Points, in no order, along strands that fork and pass close to each other.
In the rows, 100 means zero.
Two points are linked if the straight distance between their rows is under 73.3. Some points are linked to none.
z_751: [124  91  82  80  97  86  72  67 109  80  96 114  84  98 106  78  85  90
 126 103  87 125 154]
z_759: [102  89  99 121 102 108  68 100  85 120  81 151 110  73 115 134  68  89
  83 106  90 105  77]
z_672: [103  92 104 118 140  76  79 108  83 117  88 115 106  70 135 106 110 108
 109 134 126 110  86]
z_44: [ 82  99  88  92 132 116 142  82  94  73 100  71 110 129  88  73 142  94
 129  88 114  81 108]
z_516: [ 92  60  90 110 101 105 122  75  73 103 100 104  91  87 104  44 142 112
 108 108 113  97 119]
z_274: [122  69 102  87  96 122  94 100  88  94 124 114  92  82 104 101 117 106
  93 122 113 107  99]
z_618: [105  92 114 142 105 118  93 108 127  82 114 100 109 131 112 138 101 103
  68 114  95  98 112]
z_307: [124  83 121 116  85 109  78 112 124  88 124  78 101 123 112 141  81 101
  95 119 103 105 123]
z_851: [ 79 102 104 136 130 125 124  91 116  75  94  85 116 142  84 102 132  94
  88  90  96  84 116]
z_162: [ 78 129  98 121 126 101 131  91  91 108  72 102 113 101  82  97 112  93
  86  82  95  97  95]
z_596: [ 93  81 106 140 124 123 117 103 112 101 104  96 115 133  95 123 116 100
  68  99 105  82  87]
z_855: [125  91 104  86  55  95  49  98  83 139  90 137  90  91  90 104  51  88
 108  81  83  97  97]
z_860: [ 65 126  93 127 106 112  78 106  73  97  80 142  89  62  96  94 105  94
  80 121  87 104  99]
z_240: [105  69  94  68  81 139 120  99  72  79 118  76  98  91  80  95 119  99
 113  96 109  85 128]
z_941: [ 68 105 119 148 118 103  96 129  99 125  78 104 127 102 110 145 113 125
  60  97 109  72  42]
z_984: [113  44 108 131 112 113 105  78  74 107 106  93 100  88 108  80 143 112
 102 131 127 108 108]
z_752: [104  69  95  97  58  92  74  85  64 118 100 111  69  58 105  74  90 107
 112 118  95 116 140]
z_104: [ 95 101 107 132 119  82 109 100 101 112  96  71 107 106 110  99 104  94
 113 110 107 108 116]
z_220: [ 98 143  97  88 125  63  81 119 106 106  85 114 116  83 128 148  71 102
 102  99 106 107  58]
z_183: [119  75 100  36  71 134  93 108  80  90 110  88  99  91  61 107  96 100
 113  73  97  77 129]
z_199: [111  83 123  97  56 124  96 130  97 119 115  90 101 112  76 146  72 112
  74  87  93  90  81]
z_609: [116  85  95  81 128 108 124  93  94  92 114  74  99 116  90 127  93  86
 118  95 120 102 110]
z_554: [106 105  89  90  99  87 128  85 113 115  96  98 103 111 100  62  95  87
 112  76  91 109  94]
z_940: [ 90 122  97 104 114  84  63 111  98 114  75 141 114  73 128 160  59  94
  94 103  96 106  68]
z_136: [ 98  92  79  67 131  84 138  72  92  75  96  81  94 113  96  60 123  93
 143  85 105 101 121]
z_201: [ 82 159 112 120 107  60 103 119 120  95  87  65 110 106 109 121  92 106
 104  99  90 108  81]
z_374: [103 125  94 101 170  69  95  87 122  77  87 117 105 111 108  82 113  96
 114 115 103 112  94]
z_387: [ 81 123  80  91 107  85 105  69 122  64  90 109  91  98  99  44 119  94
 118 109  70 108 137]
z_534: [100  77  98 102  82 126 121  93 118  82 118  82 111 125 104  78 122  95
  96  92  97  90 117]
z_679: [105  50 110  91  64 141 126  99  91  98 126  67 110 111  92 100 114 103
 106  99 106  87 104]
z_414: [118  53 105 130 141 103 103  77  83 106 104  90 104 100 108 115 115 100
 106 128 127 106 121]
z_71: [111  73  93  65  70  91  87  83  69 116  93  97  74  77  88  76  81  99
 126  88  98 104 158]
z_831: [108  87 105 105 116 104 100 117 102 115 109 105 107 100 109 140  77 104
  77 106 112  98  68]
z_949: [ 71 126  96 119 119 106 108 100  67 114  64 127 101  68  81 102 110  96
  75  97  99  96  91]
z_211: [ 78 151  87  99 109  70  96  87 131  77  81 110  90  99  99  62  98  95
 114 103  63 118 106]
z_14: [ 80 114 105 109  72 126 135 117  98 100 103  78 104 113  66 126 102 100
  70  78  92  87  93]
z_111: [115 120 105  93  76  84  79 115 122 117  97 110 100 111 104 123  53  91
  96  78  82 106  83]
z_380: [ 90  81  96  91 103 126 146 101  72 111 109  80 106 104  79  81 134 103
 101  87 122  81  78]
z_128: [102  99  73  93  98 103 100  63 132  76  97 129 103 112 111  44 119  89
  98  96  85 110 120]
z_712: [ 98 129 108 108 108  57 113 110 107 105 100  59  97 101 119 100  91 100
 129 106 108 112  98]
z_933: [104 107 109 124 141  84 109  98 145  74 113  74 111 150 112 134  89  97
 104 105  98 102  98]
z_2: [107 111 109  55  45 110  60 125 103  95 124  95  82  95  83  89  88 108
 113  98  93  93 115]
z_155: [ 81 124  80  63  93  75 103 102  75 104  98 115  64  63 100  61 106 105
 113 104 100 102 103]
z_258: [116 101  87 104 112  91  69  92  98 108  91 156 100  76 126  96  82  86
  99 110  98 112  80]
z_315: [107 119 106  69  88 107  99 130  83  96 116  78  89  88  75 145  86 104
 100  98 114  96  92]
z_866: [105  96 112  99  99  92 130 113  82 121 118  51  98 106  99 128  97 108
 120  99 128  89  73]
z_455: [ 97 129 101 112 131  67  95 115 134 107  87 119 124 113 133 137  79 103
  87  96  97  96  51]
z_333: [ 97 122  98 100 145  76 124  99 101 105  91  83 109 117 103  91 122 104
 114  93 126  93  58]
z_36: [132  58 104 103  67 117  89  97 114 103 134 112 104 105 122  85 109 109
  88 120 112 104  83]
z_370: [ 91 106  85  65  52 111  74  98 104  88 109 116  75  81  98  61 100  98
 104  99  83  96 131]
z_226: [101  75 116 122  86  99 112 100  91 101 114  53  98 107 109  97 111 102
 123 117 113 110 124]
z_417: [109 103 109  93  52  83  76 116  94 133  98 100  91  87 102  98  59  97
 106  89  95 105  91]
z_525: [ 91 116 105 121 150  92 116 101 114 114  77 104 120 124 104 108 119 105
  86  83 119  79  49]
z_915: [112  78  96 103  55  95  52  82  73 128  89 138  80  70 100  87  67  87
 110 102  81 110 124]
z_701: [111  60 113 145 122  98  96  86  86 135  90  97 116  90 118 121  95  99
  90 123 112 112  97]
z_631: [ 77 155 103 113 100  74  91 114 122  90  88 107  96  94 115  83  92  99
 100 111  78 109  88]
z_426: [ 97 103  89  98  72 115  93  94 115  89 104 126  94 100 101  69  95  89
  85  93  81 104 116]
z_581: [113 110 100  98 163  88 106  88 130  61 109  91 107 131 104 114 109  93
 118 114 106 108  99]
z_594: [ 76 146 100  93  82 113 128 109 114  71 100  73 103 116  70 109  99  95
  90  74  80  94 115]
z_906: [125  83  91  60  68  87  52  83  93  95 102 108  85  96  86  80  80  97
 129  93  85 107 169]
z_896: [ 78 121 112 122 122  95 118 121  86 122  88  84 120  96  93 159 116 129
  67  98 125  72  41]
z_571: [101 124 106 113 127  85 109 115 142  83 104 107 113 134 113 121  87 100
  83  93  89 101  75]
z_629: [116  75 121 109  61 122  77 110 111 104 115  91 101 122  85 140  69  99
  77  95  89  98 121]
z_382: [ 95 140  98  56  62 107  93 124 100  92 114  93  87  95  73 109  84 101
  95  80  92  94  99]
z_716: [133  56 101  55  68 143  92 101  87 107 118 109 102 105  62 118  85  98
  89  77  98  90 108]
z_253: [122  77  81  65 112  93 114  67 104  79  99  88  95 108 102  75 102  90
 135  88  99 109 148]
z_966: [ 97 128  96  95 134  48 108 107  94 120  87  94 101  86 125  77 116 112
 125 101 125 102  58]
z_461: [123 113  96  70 125  82 105 110 113  99 112 104  95 103 118 102  88  97
 116 102 116 110  79]
z_871: [106 109  92 113 165  58  82  85  99 108  71 127 109  86 131  87 102 102
 118 114 112 115  93]
z_465: [ 92  73 109 149  92 117 104  94  94 140  80 128 118  97 106 114  90 103
  61  97  94  95  66]
z_577: [129  82 101  78  71 123  79 107 135  78 136 108 103 124 108 101  99 101
  89 101 100 102 103]
z_719: [ 70 125  88  98  83  97  88 103  65 102  89 122  69  53  93  77 101  99
  98 118  85 104 112]
z_584: [124  99  89  79 120  88  84  92 112  90 111 135  86  90 124  81  90  90
 111 112 109 117  91]
z_172: [ 89 131  91  78 114 111 116  97 129  59  97  99 105 127  72 110  95  83
  94  80  68 102 123]
z_110: [124 117  96  72 107  79  93  99 133  93 109 101  98 120 103 107  60  87
 114  87  91 117  93]
z_239: [117  91  95 102  75 123  89  91 142  55 126  93 115 127 111  92 120  96
  90 106  86 104 135]
z_379: [ 88  73 120 150  68 131 103 100  76 127  89 111 104  84  90  97 116 113
  72 117  90 101  87]
z_406: [ 83 114 115 107  54 124 109 131  80 117  98  88  98  88  70 132  95 112
  66  89  90  95  74]
z_375: [ 81  83  88  79  56 129  97  90  86  81 106  99  89  75  97  57 125 108
  99 103  79  88 147]
z_857: [ 80 108 106 147 124  98 105 106 108 132  66 124 125 114 109 109 108 102
  66  85 103  81  56]
z_107: [ 75  92  84  91  81 102 121  89  94 100  98  94  88  87  99  38 129 106
 109  96  94  92 121]
z_859: [110  88 112  76  86 131  82 122  84  78 125  92  87  79  83 127 101 106
  95 120 108 105 114]
z_217: [119  79 114 105  66  93  94 109  98 121 114  74  94 101 110  98  77 100
 116 104 107 110 108]
z_926: [ 84  78 116 133  97 129 130 108  81 114 100  85 111 102  87 103 129 109
  76 103 108  84  78]
z_702: [ 72 126  93 104 139 103 138  89  87  92  80  86  99 110  70  81 136 104
 107  82 108  84 102]
z_86: [ 84 129  90  81 119  54 104 106  83 104  96  94  75  74 115  63 115 114
 128 115 116 109  91]

Follow the links from the first point to the second, and from the first to the third. Name the last point that the two ways share.
z_258, z_387, z_44 | z_417
z_414, z_417, z_577 | z_370
z_455, z_702, z_701 | z_417
z_577, z_701, z_110 | z_370

A fork is a point with three links, a tip a point with one. Leave the first point through the second and follow the links. Name the first fork or tip that comes.
z_949, z_860 | z_857
z_315, z_859 | z_716
z_534, z_239 | z_370
z_220, z_940 | z_417

Name the points in between on the shortest way along the links from the first point to the second, in order.
z_44, z_966 | z_702, z_162, z_949, z_860, z_719, z_155, z_86
z_128, z_701 | z_426, z_370, z_375, z_107, z_516, z_984, z_414
z_406, z_86 | z_199, z_629, z_307, z_618, z_596, z_926, z_379, z_465, z_857, z_525, z_333, z_966
z_941, z_201 | z_857, z_525, z_333, z_966, z_86, z_155, z_719, z_860, z_949, z_162, z_702, z_44, z_136, z_253, z_751, z_906, z_71, z_752, z_915, z_855, z_417, z_217, z_226, z_104, z_712
z_679, z_701 | z_534, z_239, z_577, z_36, z_274, z_859, z_315, z_382, z_2, z_370, z_375, z_107, z_516, z_984, z_414
